Each row is a point on a landscape with many peaks, with its height.
From any point a climber takes the steepest step (rise divided by distance) to one of its 2 nearest points. It stops when none of these is higher. Distance is the straight distance between rows; heights are no part of it.
Q632: [104  88  92 127 126  84 112 100  90 138 125 113 111 101 129 124 148 124
 132 160 185 102 118 167 102 169 137 151 147]  height 21.4
Q647: [134 125  93 119 148 107 103  79  89 154 116  59  87  78 141 101 134 123
 103 174 118 104 132 167 102 167 106 169 155]  height 9.4
Q803: [153 133 152 157 150  99 126 119 166 124  78 145 143 158 103 122 136 116
 181 150 136 143 133 136 117 124 147 132 160]  height 17.3
Q18: [118 131  99 146 104  93 139  89 112 122  62 103  81 109 100 149 117 148
 111 148 119 120 114 128 113 120 114 123 105]  height 37.6
Q164: [ 62  96 125 136 118  92 105 106 131  76  95 159 111 155 146 168 120 118
 149 105  92 135 116 127 128 166 170  88 110]  height 3.6
Q877: [ 87 123 137 124 165 157  83 109 121  78  64  63 143 160 125 126  80 126
 170 126 116 151 160 158  66 182 144 158 102]  height 18.1
Q910: [129 110 144 151 135 134 152 163 163 119 180 180 181 150 144 116 140 103
 174  89 140 118 130 123 168 142 147 118 151]  height 44.2
Q885: [113 125 122 148 113 121 134 108 118 124  57 111 130 152  92 177 151 160
 146 121 171 125 108 112 113 120 124 149 106]  height 29.9
Q32: [ 94 147 141 164 162 101 174  90 120 132 122 174 123 131 130 138 150  98
 137 131 189  97  92 139 151 173  63 146 166]  height 24.5
Q983: [201 104 119 132 145 123 105 174 169 145 177 145 142 145 117  78  84  77
 139 161 113 137 165 136 123  98 147 123 128]  height 13.3
Q668: [160 178 135 151 136  97 146  87 135 148  87 168  74  93  97  96 145 123
  99 186 103 133 116 122 143  79  77 134 175]  height 20.8
Q779: [102  94 152 199 108  81 140 101 149 158  85 137 102 137 145 156 150 129
 199 162  89 150 130 151 131 147 153 112 171]  height 1.7
Q595: [164 133 132 185 130 135 169 171 176 181 207 198 153 142 139  99  87  64
 174 155 132 114 143 133 168  93 112 107 163]  height 31.6
Q959: [159 172 110 154 154  95 141  65 148 139 102 111  75 112 124  87  90  85
 113 171  72 113 143 134 134 113  81 137 154]  height 23.0
Q309: [145 140 148 108 175 151  92 126 164  93 142 130 171 144 146  81 103 111
 156 104 100 124 152 140 137 166 141 141 147]  height 35.7
Q397: [123 165 123  85 150 156  86 119  74  79  50  84 101 104 110  97  94 159
  86 151 139 129 142 145  79 142 110 143  81]  height 39.9
Q554: [163  89  95 113 146 134 109 149 131 120 159  67 149 147 119  85  66  92
 153 134 150 116 162 151  99 153 133 167  90]  height 31.9
Q314: [153  88 118 108 112 124 113 162  95 166 154 144 128  89 106 113 176 151
 110 166 190 136 124 147 106  99 171 139 165]  height 16.5
Q173: [ 95 118 127 124 116 103 129 114 115 140 148 145 100  91 166 128 178 137
  92 149  93 120 102 132 145 140 130 109 165]  height 34.7
Q413: [134 158 132 138 148 135 152 106 115 132  77 118 147 141  82 159 149 142
 139  97 189 111 115 112 122 132  88 186 100]  height 31.5
Q840: [182 111 141 161 109 123 192 163 124 213 169 130 140 104  97 139 174 146
 142 144 203 135 114 148 133 104  98 166 150]  height 37.3
Q772: [105 115 111 147 117 131 159 109 127 137 128  67 149 157 116 185 129 137
 142  61 138 116 114 106 115 138  98 172  68]  height 29.8
Q129: [142 191 146 131 168 157 134  92 175 115 124 103 155 147 155 124  96 106
 141  88  65 119 142 108 161 153  94 127 122]  height 55.6
Q77: [ 83 100 115 146 142  91 138  90 100 152 118 114 115 106 140 147 154 126
 146 143 174 108  96 159 119 193 116 159 165]  height 22.2
Q158: [154 106 148 120 127 117  91 155 158 112 121 162 137 146 135 104 135 128
 159 143  95 151 150 140 118 116 191 114 160]  height 39.1
Q111: [168 116 153 177 138 106 126 142 185 144 127 144 158 163 111 123 108  93
 211 138 135 139 150 136 137 131 146 137 154]  height 16.1
Q42: [132 163 144  96 148 199  90 121  76 127  70  78 163 113 104 157 162 166
 122 109 229 130 132 133  70 132 110 183 122]  height 37.4
Q536: [ 93 100 140 144  75 104 176 140 102 128 119 211  80 121 115 157 174 169
 111 141 129 153  91 106 149 102 128  80 118]  height 31.3
Q462: [129 145 123 121 105 128 171 129  84 152 103 176  93  81 100 157 179 173
  75 132 186 122  85 115 150 121  79 126 115]  height 27.7
Q304: [144 180 171  81 165 163 110 130 135  82  86  94 143 143 137  98 103 142
 107 119  72 147 148 128 108 139 119 138 110]  height 48.0
Q661: [137 178 152 101 126 155 140 113 179  98 102  91 132 138 131 152  95 153
 106  78  40 151 131  78 151 104 102 105  87]  height 38.5
Q88: [140 150 135 162 121 163 216 149 170 163 209 148 182 149 133 129 102  84
 159  70 157 105 120 109 177 111  79 127 130]  height 34.9
Q927: [ 88 109 137  63 167 132  73 132  82 104 144 153 148  89 138 115 179 150
 110 137 207 116 104 146 105 151 152 136 163]  height 31.8
Q276: [ 96 118 122 104 147 110 100 125 108 119 167 150 118  98 172 110 158 126
  96 139 119 107 110 145 142 158 157 116 164]  height 33.6
Q791: [157  84  94 155  89  82 162 146 132 148 152 186  94 135  83  97 110 113
 134 158 173 123 130 126 129  73 120 116  90]  height 8.8
Q192: [185 125 132  67 143 166  89 173 101 137 147 100 130  94 105  53 127 158
  81 175 131 152 158 144  90  92 152 153 133]  height 12.0
Q753: [103 137 131 113 152 122 126 135 146  78 159 205 146 146 156 115 128 109
 120  94 120 112 122 107 168 138 146  96 127]  height 50.9
Q219: [106 100 122 142  91 118 110 119 137 143 128  97 117 119 175 169 134 141
 138 120  48 138 132 132 138 139 168  90 138]  height 14.3
Q327: [117 130 121 152 137 136 172 109 133 171 159  68 159 139 138 175 131 115
 146  69 149 111 113 125 140 159  85 175 110]  height 32.2
Q31: [156 168 147 177 126  93 150  84 154 163  93 186  48  90  90 102 127 132
 105 179  65 148 122 112 144  48  84 117 165]  height 20.0
Q210: [139  96 130 119 113 123 110 149 134 161 157 112 130 116 145 130 149 137
 124 152 100 141 130 136 123 115 159 127 156]  height 39.2
Q238: [138 152 131 121 161 130 129 100 156  72  91 123 137 173  96 117  80 107
 145 100 118 121 142 113 113 135 114 150  71]  height 24.6
Q489: [191 145 114  74 124 165 104 154 112 107 116 130 114  99  87  63 122 158
  71 163 121 149 154 125  98  79 147 132 107]  height 12.7
Q598: [130  97 163  97  90 181  81 179 116 149 128  66 182 143 137 145 152 171
 124 129 137 167 153 132  92 107 195 116 153]  height 42.5
Q944: [130 130 108 103 104 145 123 137 120 109 104  97 135 151 101 151 118 158
 108  98 124 131 128 107 109 106 137 126  75]  height 48.7
Q344: [129 176 146 102 133 158 130 119 163  78  85 107 141 172 123 160  90 147
 126  56  60 150 133  77 133 117 115 116  52]  height 41.4
Q778: [136 140 132  92 146 176 125 123 108 136 138   9 158 130 145 138 108 149
 113  96  93 129 133 126  95 163 113 166  99]  height 6.8
Q727: [ 92 145 118 163 108 106 180  79 149 137 140 148 104 122 155 125 104 101
 131 126  93 115 111 109 177 125  88  99 130]  height 39.8
Q867: [131 120 105 119 156 115 116 101 151  63 114 137 119 162 105  85  57  86
 157 110 121 122 154 131 115 153 139 131  95]  height 27.0
Q267: [157  74  77 163 108  89 147 157 131 157 183 158 104 136 110  89  82  60
 129 165 161 104 143 147 126 106 125 130 108]  height 9.7
Q461: [119 188 131  79 125 159  91 129  78  93  60  83  93  94 143 157 148 169
  52 141  84 143 118 122 109 116  94 103 108]  height 17.5
Q521: [132 113 121 163  93 136 108 143 160 171 194 144 136 107 199 141 107 118
 145 118  14 140 160 114 189 128 153  80 155]  height 13.2
Q801: [142 136  96  77 136 141  98 117  92  86  91 103 113 118  92  76  95 139
 114 150 174 112 148 137  78 135 130 153  84]  height 36.7
Q201: [ 99  62  86  97 107 122  96 141  80 152 168  73 136  95 148 135 149 143
 122 136 175 115 126 163  86 150 161 149 140]  height 19.6
Q504: [ 80  91 118 128 143 127  74 101 120 101 119  71 131 126 173 137 117 121
 170 125  88 133 143 167 109 200 170 131 150]  height 15.7
Q310: [123 143 111 115 156 139 129 125 132 139 213 113 155 109 177  91 109  89
 101 117 108  87 133 142 166 155 129 130 161]  height 41.9
Q114: [101 101 120 130  77 120 172 147  87 133 107 188  97 104 110 166 189 181
  94 129 178 141  95 110 144 111 122 101 113]  height 29.6
Q886: [114 129 131  60 148 143 109 159 110  78 145 189 155 126 104 122 165 150
  92  92 194 114 105 105 124 128 147 127 107]  height 28.1
Q660: [143 159 191  93 189 155  85 152 160  74 105 139 172 145 143  87 111 135
 155 130  86 161 162 140 111 158 171 118 142]  height 38.3
Q829: [115 176 140  99 111 130 122 116 108 112  76  97  91 102 135 179 146 170
  54 132  59 155 101  92 135  95 104  85 111]  height 18.7
Q880: [ 78 142 131 182 117 119 188  89 164 117 126 163 130 160 139 152  98  96
 172  82 120 108 109 104 178 139  86 106 112]  height 36.9
Q46: [139 109 100  93 104 159 109 142  83 152 118  63 144 110  97 130 136 163
 109 126 203 118 134 138  80 114 148 156 100]  height 41.8
Q464: [ 90 191 159 136 143 109 160 113 136 100 123 210 108 128 157 158 150 113
  98 124 114 127  91  96 196 130  71  80 152]  height 23.8
Q54: [157  82 111 166 108 101 189 164 118 192 192 126 139 136 111 132 143 118
 157 127 210 118 120 142 135 118  95 149 123]  height 39.0
Q695: [198 168 139 141 170 137 145 135 174 155 165 156 149 132 108  66 101  76
 131 166 136 119 144 128 149 101 116 152 171]  height 28.6
Q517: [140 100 144 137  95 117 112 156 155 127 114 142 127 149 123 145 132 146
 158 137  81 161 141 118 111  96 193  96 127]  height 37.1
Q26: [101  53 101 123  90 110 119 162  98 161 178  90 146 118 143 162 149 127
 145 116 170 128 121 149 102 142 169 133 123]  height 18.8
Q852: [116 144 124  83 105 180 125 147 107  87  92  96 136 158  93 163 117 177
  89  70 137 140 127  81 104  95 131 125  41]  height 54.6
Q8: [ 79 134 133 118 100  99 132 133  95  94  88 200  85 105 138 178 180 161
  94 144 122 143  89 109 142 120 128  76 130]  height 29.2
Q644: [103 122 127 121 136 164 123 110 111 143 144  23 149 136 166 179 132 146
 130  66  93 117 119 124 121 183 121 170 111]  height 6.0
Q948: [150 118 119 155 139 119 112 102 148 155 143  89 122 120 170 110  92 102
 157 152  54 124 161 151 137 154 136 120 161]  height 10.9
Q539: [ 95 168 144 142 142 123 209 103 116 147 158 170 130 125 146 150 146 115
  99 111 167 101  87 117 169 148  48 130 149]  height 26.1
Q495: [127  81 125 144 135 117 123 162 127 154 198 136 167 120 150 119 152  94
 165 132 177 112 126 152 137 152 151 138 179]  height 31.1
Q329: [151 137  81 105 136 124 116  86  79 142  99  74  78  66 117  98 126 144
  78 164 136 101 125 149  97 143 102 158 123]  height 8.7
Q58: [112  82 144 159 117 118 172 163 121 170 214 168 165 123 169 123 170 122
 164 110 168 114 110 151 155 154 127 125 176]  height 30.0
Q417: [114  89 117 112 102 121 136 159  99 156 178 153 129  94 134 132 179 159
  93 130 168 120 104 134 125 121 148 123 148]  height 17.2
Q728: [118 124 137 121 167 154 103 106 124  97  93  63 159 164 105 136  97 124
 179  96 141 131 150 132  82 166 133 187  95]  height 19.9
Q175: [111 127 135 143  83 138 139 134 120 132  67 112 129 153  88 187 153 186
 129 124 150 142 109 102 112  93 158 121 104]  height 32.0
Q506: [131 143 132 189 103  83 167  81 161 179 128 178  39 112 108 107 108 105
 125 181  66 146 140 121 150  52  90 113 153]  height 19.4
Q591: [100 145  97 152 157 133 137  94 138 131 188 120 126 113 189 116  89  81
 123 113  74  82 133 144 172 174 126 106 155]  height 43.8
Q117: [112 141 158 111 124 195 106 146 116 119  79  42 173 175 107 152 120 169
 135  87 139 152 156 117  66 107 150 170  75]  height 21.2
Q165: [131 190 151  86 168 140 103 123 106  72  62 101 120 117 126 118 109 144
  97 127 108 141 131 120 102 145  96 142  99]  height 44.0
Q126: [104 180 138  90 100 158  84 141  65  69  33 168 109 115 102 198 161 160
  92 125 181 141 117 115 122 110 120 106  96]  height 24.3
Q502: [136 103 164 182 106  88 101 141 134 158  84 187  95 128  92 139 170 154
 171 197 127 166 130 152 106  85 178 113 187]  height 0.9
Q311: [111  46 104 120  85 108 151 185  98 164 208 140 139 105 148 137 167 139
 124 127 172 122 112 144 127 120 153 118 140]  height 17.9
Q975: [169 129 158 150 120 120  95 139 136 152  80 170 108 120  79 115 168 151
 136 194 120 175 149 144 104  69 178 122 184]  height 0.5
Q623: [168 141 119 152 126  96 124  88 178 113  97 112  96 148 120 101  64 105
 161 154  53 138 161 137 125 119 134 109 121]  height 25.5
Q382: [125 142 155 161 117 132 225 126 135 170 175 163 133 131 126 140 154 135
 133 108 175 123  92 116 168 123  64 129 140]  height 27.4
Q67: [154  67  62 132 104  84 122 137 110 149 172 146  80 122 106  86  96  91
 115 180 142 109 147 147 108 104 142 134 103]  height 10.4
Q483: [186 135 134 144 124 120 182 138 133 210 174 113 143  92 110 122 161 133
 118 157 158 119 116 143 148 116  84 164 165]  height 36.1
Q821: [154 133 104 139 124 104 122  91 131 158 134  66 100 106 145 117 115 115
 111 152  70 130 134 137 125 128 109 142 139]  height 10.3
Q420: [115 107 105 140 106 111 161 145 147 143 217 191 130 137 157  99 111  86
 125 127 123  99 123 127 166 112 138  99 141]  height 45.0
Q359: [150 125 112 199 131 127 135 113 170 193 162  77 146 120 164 143  81  82
 180 148  76 120 159 147 168 157 107 129 159]  height 11.7
Q17: [151 134 142 109 117 150 172 168 141 158 192 135 174 130 119 144 163 155
 100  86 139 133 105  96 163 102 118 134 128]  height 37.7
Q251: [148  91  94 133 104  90 155 148 129 111 126 163 124 151  74 108 109 115
 155 127 185 121 121 116 116 100 145 119  82]  height 7.9
Q396: [134  95 112 162  82 111 195 148 135 178 207 172 106 124 138 110 126 102
 116 141 150 120 113 127 158  96 106 106 130]  height 42.8
Q34: [ 98 136 118 144 117 157 145 106  95 140  83  69 147 150 112 219 154 159
 132  63 179 122 117 106  85 129 102 184  60]  height 26.8
Q488: [170 176 127 117 162 131 170 124 146 133 163 182 142 129 107  75 133 100
  91 136 171 102 114 110 164 107  79 142 146]  height 29.3
Q998: [151  98  96  89 146 125  94 133  98 105 126  96 122 119 103  66  92 120
 132 157 155 122 155 157  82 141 139 163 109]  height 34.5
Q605: [ 76 115 146 119 143 155  72 112 115  98  79  62 149 153 149 150 115 141
 175 114 116 146 149 154  71 178 173 140 134]  height 16.8
Q939: [ 89 110 119 132 121 120  96 109 129 104 112  97 107 126 177 145 126 138
 140 125  54 133 134 151 128 176 165  99 137]  height 14.9
Q438: [ 96 119 105 133 116 106 156 123 143 104 187 203 111 133 166 107 115  96
 104 115 111  95 117 115 176 127 141  81 129]  height 47.2
Q364: [108 158 121 124 159 130 121  91 147  79 125 124 127 149 158 130  80  96
 126  85  60 118 140 116 157 166 115 119 103]  height 61.2
Q4: [143  77 122 123 157 125  83 165 143 132 206 127 172 126 153  88 117  87
 167 129 162 114 153 161 139 161 164 142 154]  height 32.3
Q295: [137 124 109  75  95 152  86 151  84 100  95 107  97 111 110  86 113 169
  69 163 120 153 154 137  77  94 155 115 105]  height 13.8
Q71: [ 80 150 118 132 153 128 130  96 144  82 153 166 129 151 177 133  96  91
 118  81  87  98 125 113 177 171 123  93 110]  height 56.0
Q734: [138 133 111  76 128 166 118 139 106 131 141  34 133 114 137 103 105 158
  82 124  84 128 133 138  96 143 121 160  91]  height 7.4
Q208: [137 105 109 122 157 133 102 127 139  80 125  89 135 154 116  75  51  93
 168 129 106 130 172 155 110 167 154 150  91]  height 29.4
Q480: [138 136 125 137 177 156 123 105 151  83 111  94 155 180  93 118  84  90
 169  86 145 122 143 122 101 159 105 187  83]  height 22.1
Q773: [ 72 114 126 112 149 128  96 120 136  58 125 153 144 164 140 150 117 105
 153  74 126 118 132 117 131 177 159 115  99]  height 4.5
Q528: [111  88 112 177  91  78 152 113 126 175 168 199  59 126 139 106 115  92
 127 174 101 131 129 138 144 100 124 102 149]  height 17.8
Q166: [ 81  89 108 170  88  98 135 100 153 114 118 143 112 150 161 169  95 119
 174  99  66 134 138 128 148 152 158  78 113]  height 2.8
Q281: [173 192 133 131 163 124 159 100 161 136 134 158 124 125 107  61 119  88
 109 165 131 110 134 135 146 108  83 142 168]  height 28.0
Q535: [121 136 171  83 172 156  76 133 132  95 106 116 157 122 146  92 148 146
 138 140 123 145 144 146 104 163 153 132 160]  height 36.0
Q958: [152  91 141 104 106 152  78 170 113 152 148  72 149 125 137 121 149 157
 134 156 118 161 146 141  89 117 184 129 151]  height 40.9
Q896: [151 118 158 141 138 149 155 170 158 144 177 152 201 155 115 138 152 115
 187  72 166 125 117 115 155 123 133 151 149]  height 41.7
Q496: [125 101 133  96 179 144  80 147 138  88 188 131 173 137 148  75 107 105
 158 115 155 118 157 146 128 165 162 145 142]  height 33.7
Q335: [187 106 120 160 126  99 129 166 178 144 172 186 112 154 105  86  83  61
 156 161 127 126 166 135 136  86 145 111 127]  height 14.1
Q976: [114 190 172  88 173 153  88 144 135  70 109 147 145 137 157 152 154 144
  93  98  74 143 119 102 154 149 119 109 130]  height 33.9
Q683: [114 108  86  99 146 137 120 136 114 125 221  73 138 112 167  96  91  95
 100 105 121  88 137 146 147 167 129 144 112]  height 40.2
Q786: [111 103 131  77 158 144  75 140  90 127 136 104 162 107 135 110 156 155
 133 144 181 126 126 148  93 153 165 150 161]  height 33.1
Q48: [112 141 152 144 110 120 179 120 155 147 123 136 127 128 135 175 151 147
 113 102 106 145  93  89 166 119 100 107 121]  height 21.1
Q918: [113  97  85  87 159 121 119 132 108  98 201 115 139 120 143  83 113 101
 106  98 176  86 128 148 129 162 127 151 112]  height 38.9
Q189: [133  65  88 135 102  86 103 134 116 149 176 141  90 115 137 102 114 105
 111 172 108 123 140 147 121 116 160 116 133]  height 11.0
Q471: [ 90 109 141 190 107  77 138  83 157 121  73 132 102 146 142 171 119 128
 186 135  71 143 120 133 142 158 149 100 139]  height 2.1
Q501: [ 98 140 130 164 136  92 153  86  97 150  97 145  98  95 135 150 162 135
 130 150 173 107  86 148 133 174  75 143 154]  height 23.3
Q872: [ 89 174 149 134 150  90 135 106 130  90  83 175 100 126 139 171 147 121
 112 127 114 122  97 113 165 148  82 102 132]  height 25.4
Q610: [ 94 152 124  57 153 147  78 138  77  67  90 141 129 124 117 142 139 150
  91 109 179 120 123 115  98 144 117 144  81]  height 28.8
Q916: [118 127 150 122 142 115 146 140 145 100 145 198 158 156 128 121 157 123
 129 102 160 119 104 116 151 132 138 114 141]  height 47.5
Q380: [165 143 134 164 137 105 137  97 198 113  92 122 123 168 106 122  61  94
 188 118  77 142 156 122 139 118 137 118 109]  height 26.9
Q51: [142 120 168  88 141 157  87 172 151  90 127 150 171 154 114 105 143 143
 150 113 129 159 145 125 120 118 190 110 140]  height 41.3
Q838: [189 146 123 164 154 157 143 172 174 176 219 153 181 131 152  91  87  61
 152 144 119 104 164 131 174 112 120 121 168]  height 30.6
Q243: [140 149 128 100 161 112 149 136 119 117 161 206 131 112 118  84 154 110
  82 135 192  98 100 117 154 120 104 126 158]  height 30.7
Q303: [121 128 148 128 114 126  96 130 119 148 104  88 122 107 153 155 169 156
 123 161  82 146 126 139 114 123 162 121 185]  height 37.8
Q581: [141 120 148  99 122 131 116 162 146  88 122 180 157 159  97 117 148 145
 139 110 146 147 119 105 123 105 170 104 126]  height 43.9
Q218: [167 125 149 150 130 120  81 128 139 157  68 108  97 130 101 119 132 145
 147 208  97 170 165 154  84  87 176 134 173]  height 0.1
Q343: [115 130 126  95 152 109 118 130 100 129 179 188 108  85 151  86 179 130
  70 153 164 101 105 137 147 135 125 124 175]  height 32.1
Q342: [ 94 147 156  86 171 152  99 142 122  71 136 168 162 149 133 156 164 139
 107  81 156 122 107 101 136 146 120 137 108]  height 30.1
Q721: [118 110 100 104 111 127 120 133  77 121 100 156 115  95  87 122 161 156
 109 145 211 113 108 137 104 123 151 135 119]  height 25.2
Q83: [106 145 131  63 152 150  71 128  74  88  88 147 133  89 123 133 165 154
  96 130 212 120 112 131 107 142 126 142 119]  height 30.5
Q180: [132 117  98 145 129  90 119  85 108 176 140  77  67  92 151 102 128 106
 113 185  91 120 133 154 118 139 111 150 160]  height 9.9
Q183: [159 190 170  98 175 168 123 128 166 101 114 106 162 153 131 102 107 134
 126  96  63 141 142 107 137 135 114 136 126]  height 51.6
Q299: [136 167 147 129 111 134 101 124 120  97  15 131 105 134  84 153 139 176
 120 152 146 154 133 136  94  90 151 104 134]  height 20.1
Q222: [117  85 163 210  88  81 149 122 138 182 112 182  88 133 125 140 166 137
 183 191 115 164 127 150 127 115 144 117 177]  height 1.3
Q653: [139 133 146 175 124 107 159 112 193 115  96 157 140 179 104 151  99 118
 197  96 112 143 135 106 154 111 136 114 109]  height 29.1
Q421: [ 77 144 102 169 121 125 173  74 131 144 181 131 113 111 196 136  91  83
 120 117  76  92 115 134 186 155  97  99 142]  height 42.0
Q39: [101 114 146  94 147 150  86 131 102 129 144  84 156 113 159 124 152 157
 118 134 124 131 133 147 112 159 159 137 159]  height 34.3
Q868: [150 145 131 133 136 140 165 121 134 186 160  56 162 111 136 155 153 137
 115 107 125 118 114 126 144 143 100 158 151]  height 34.1
Q459: [ 68 125 132 136 112  88 147 119 124  96 118 206  94 129 147 154 152 120
 115 120 121 124  96 117 162 150 119  86 130]  height 27.3
Q618: [ 68 148 137  83 119 148  74 133  78  71  64 154 129 140 122 185 162 158
 102 111 175 138 110 112  99 129 136 114 100]  height 26.5
Q856: [143 177 124 127 158  95 132  88 137  70  54 164  95 143  92 117 109 110
 130 139 129 118 123 119 127 120  95 121 106]  height 44.6
Q87: [109 163 169 171 149 121 163 102 186 110  72 158 146 180 107 172 127 122
 192  81 121 140 119  97 148 130 103 131 115]  height 31.4
Q497: [127  81 109 158  82 101 213 156 111 170 191 159 109 125 123 123 133 124
 137 131 191 122 109 137 142 106  89 125 108]  height 41.0
Q89: [117 124  99  95 140 123 127 114 117  98 153 124 128 133 129 117 112 113
  97 102 144  96 112 116 136 149 117 134  94]  height 41.6
Q174: [139 152  98 114 132 108 131  93 106 102  60 121  86 115  94 125 119 132
 106 142 147 110 114 126 120 129  98 136  92]  height 40.3
Q213: [137  98 103 109 113 124 130 146 130 116 148 101 138 152 118 114 113 121
 126 109 138 118 125 123 121 122 138 132  89]  height 44.5
Q206: [163 140 143 158 135 126 169 125 150 197 171  89 147 112 148 130 148 117
 125 139 123 124 115 138 153 138  93 160 178]  height 35.1
Q373: [119 109 104  90  83 169  98 145  65 153 116  47 136  97 116 157 155 187
  77 124 172 130 122 143  82 119 154 137 120]  height 39.7
Q245: [125 166 136 117 105 149  95 133  83  92  10 152  88 104  84 166 159 169
  91 150 174 141 114 126 114  98 133 102 113]  height 22.0
Q362: [151  99  89 102  82 140 125 146  93 134 111  86 122 122  94 129 123 167
  94 132 174 125 129 123  94  94 153 126  72]  height 44.3
Q306: [143 141  93  83 124 133 121 119  92 126 136  71 104 107 129  94 107 142
  65 135 113 113 123 133 111 133 111 145 101]  height 8.0
Q120: [110 102 144 150  88 121 116 144 134 125  75  97 135 162 114 182 138 162
 159 120 122 159 128 123 107 102 185 109 121]  height 34.6
Q151: [147 121 158 116 125 153 158 177 153 136 155 137 190 152 107 150 171 141
 140  81 164 142 113  99 141 108 140 147 131]  height 39.6
Q832: [133 123 108 192  94 143 140 133 163 210 206 115 137 101 195 146  94  98
 160 132  33 124 162 117 185 129 109  93 151]  height 12.8
Q434: [156 143 153 152 130 119 117 117 139 126  43 117 125 137  85 131 149 154
 166 167 151 143 132 142 103 110 155 133 157]  height 18.4
Q19: [141 133 135 180 123 135 199 144 168 169 192 163 160 161 121 115  98  69
 179 119 168 111 127 130 169 112  96 126 139]  height 33.4
Q403: [ 96 153 153 159 146 124 149 106 167 106 111 176 150 164 147 167 121 100
 171  80 109 127 118 106 169 157 109 114 130]  height 34.2
Q203: [143 185 134 106 156 165 117 109  93 124  61 114 143 120  88 172 162 157
 120 107 205 119 115 109 103 132  78 192  92]  height 34.4
Q172: [129 140 167 109 133 185 104 144 123 121  90  46 174 159 135 151 131 168
 135  96  97 157 150 121  97 129 153 149 108]  height 19.3
Q10: [144  87  95 143 119 111  95 148 135 161 207 135 106 111 163 108  97  81
 124 154  88 116 151 147 132 131 150 125 139]  height 11.6
Q584: [170  82 101 147 116 128 110 190 148 186 227 132 134 113 157 114 108  78
 127 144 123 115 154 134 149 112 138 121 139]  height 12.1
Q830: [106 139 121 128 117 178 119 119  96 134  89  28 145 160 114 196 130 168
 125  74 140 134 132  98  83 117 115 178  63]  height 24.1
Q224: [105 136 129 129 115 110 111 113 109 134  87 126  88  98 141 147 161 158
  91 159  78 144 114 135 119 117 143 106 162]  height 36.3
Q790: [150 151 146 123 126 163 203 160 161 162 216 142 188 133 135 133 143 125
 109  71 145 119 101  99 183 107  90 123 132]  height 36.5
Q823: [126 179 145  94 115 170  96 133  74  88  50  53 100 111 138 126 111 181
  56 152  60 165 135 136  88 108 113 104 105]  height 16.2
Q907: [105 112 147 162 119 132 214 143 132 159 204 185 145 141 154 125 145 109
 154 102 179 110  96 128 164 143  84 116 149]  height 28.7
Q255: [118 107 126 143 126 105 143 128 145  91  87 180 139 175  68 131 129 114
 172 101 191 121 120 108 113 120 136 135  83]  height 6.6
Q472: [116 134 118 214 109 124 156  89 163 192 157 118 121 110 185 144  83  89
 180 148  46 116 153 140 183 147 100 102 168]  height 12.3
Q240: [121 101 130 167  98 111 111 138 156 160 155 146 117 120 172 147 124 123
 153 138  33 149 141 131 148 117 166  91 160]  height 13.7
Q97: [143 117 125  88 142 176  96 132  86 129 109  73 169 121  99 117 144 155
 130 112 222 123 134 137  63 132 136 185 115]  height 39.5
Q912: [112 121 119 189  86  87 166  91 162 170 146 179  56 114 143 115  90  91
 138 161  58 139 137 120 159  84 111  92 135]  height 18.6
Q398: [187 171 142 146 165 153 144 135 180 154 171 130 175 139 130  86 108  83
 144 127 102 117 142 129 165 117 108 140 174]  height 29.5
Q103: [182  89 136 192 131  95 123 168 187 155 144 181 134 164 108 112  90  68
 206 168 141 140 169 139 130 110 155 114 137]  height 15.1
Q593: [157 163 116 155 167 110 125  74 164 112  97  99 104 141 132  84  69  81
 159 152  63 128 160 147 135 149 104 133 142]  height 24.2
Q70: [127 152 137 118  96 143 153 120 129 142  98  92 118 116 124 181 156 171
  92 113  91 154 103  96 138  96 116 104 114]  height 19.8
Q234: [195  78 119 143 128 119 107 194 150 185 193 134 136 123 123 105 126  95
 142 168 142 132 150 138 119  99 143 134 148]  height 12.6
Q608: [111  94 131  89  75 184  85 163  78 144 128  30 152 128 139 149 139 185
 102 129 150 154 150 140  77 105 178 114 131]  height 40.4
Q134: [118 115 102 160  83  82 159 102 114 141 102 156  67 105 112 130 144 140
 116 158 124 134 108 119 132  98 115 118 121]  height 35.0
Q269: [ 89 115 133 137 144 100 124 122 154  68  99 194 148 179 103 132 118 101
 169  91 159 117 118 117 120 153 148 123 104]  height 5.6
Q964: [141 137 111 115 116 127 124 117  72 136  65 185  86  62  95 147 180 157
  92 151 223 110  96 133 132 133 115 143 127]  height 25.9
Q858: [112  94 132 167  79  86 170 126 139 138 117 169  92 125 122 145 143 144
 139 140 119 143 106 116 146 109 131  93 122]  height 33.3
Q934: [116 187 164  81 144 150 115 131 150  85 115 118 128 128 168 168 128 147
  90  91  27 148 121  90 162 126 115  86 104]  height 36.2
Q884: [126 169 143  90 135 170 126 147 140  65  82 115 146 180  97 147  95 156
 113  63 100 153 141  79  97  99 126 128  38]  height 46.9
Q752: [152 182 131 135 158 107 134  79 132 134  77 111  94  96 120 116 137 127
  99 170 100 121 117 127 135 122  76 131 162]  height 21.9
Q390: [104 163 168 163 113 109 195 112 152 139 111 181 103 132 130 161 153 136
 127 118 120 144  96  99 179 118  70  94 139]  height 22.3
Q816: [ 90 165 161  95 176 152  92 140 141  81 143 154 166 145 169 153 168 127
 121  78 124 119 116 117 158 170 133 125 142]  height 31.7
Q579: [163 122 162  63 135 187  72 179 104 125 119  88 157 101 119  67 117 174
  97 180 128 174 172 149  69  98 172 144 141]  height 11.4
Q435: [148 113 106  65 132 142 104 151  94 107 149 159 141 105  95  94 147 150
  91 119 202 111 118 126 105 118 145 143 112]  height 26.6
Q825: [125  75  87 115 100 106 102 122  81 162 136  98  95  88 135 118 140 134
 110 174 149 117 130 158  88 140 151 145 131]  height 20.5
Q44: [139 151 110  90 101 145 103 119  93 102  69  69  84 109 119 119  98 174
  70 147  75 144 144 127  86 105 134 114  78]  height 15.0

Call two points neighbours if one is among the 2 nearest of the other. Go from one point of each pair to the other, from neighbour to neighbour, staying as high as possible. Name the lowest point that can't be avoided.
Q852 / Q660 -> Q314
Q753 / Q852 -> Q885
Q364 / Q856 -> Q721
Q852 / Q591 -> Q918
Q598 / Q852 -> Q373

Write out the way that a climber takes from each point below.
Q180 -> Q821, Q948, Q359, Q472, Q832, Q521, Q240, Q219, Q939, Q504, Q605, Q877, Q728, Q480, Q238, Q867, Q208, Q554, Q998, Q801, Q397, Q165, Q304, Q183, Q129, Q364
Q222 -> Q779, Q471, Q166, Q164, Q773, Q269, Q255, Q251, Q791, Q267, Q67, Q189, Q10, Q584, Q234, Q983, Q335, Q103, Q111, Q803, Q434, Q299, Q245, Q126, Q618, Q610, Q83, Q927, Q786, Q39, Q535, Q660
Q721 -> Q435, Q886, Q342, Q816, Q976, Q934, Q661, Q344, Q884, Q852
Q830 -> Q34, Q772, Q327, Q868, Q206, Q483, Q840, Q54, Q497, Q396, Q420, Q438, Q753
Q281 -> Q488, Q243, Q343, Q276, Q173, Q224, Q303, Q210, Q958, Q598
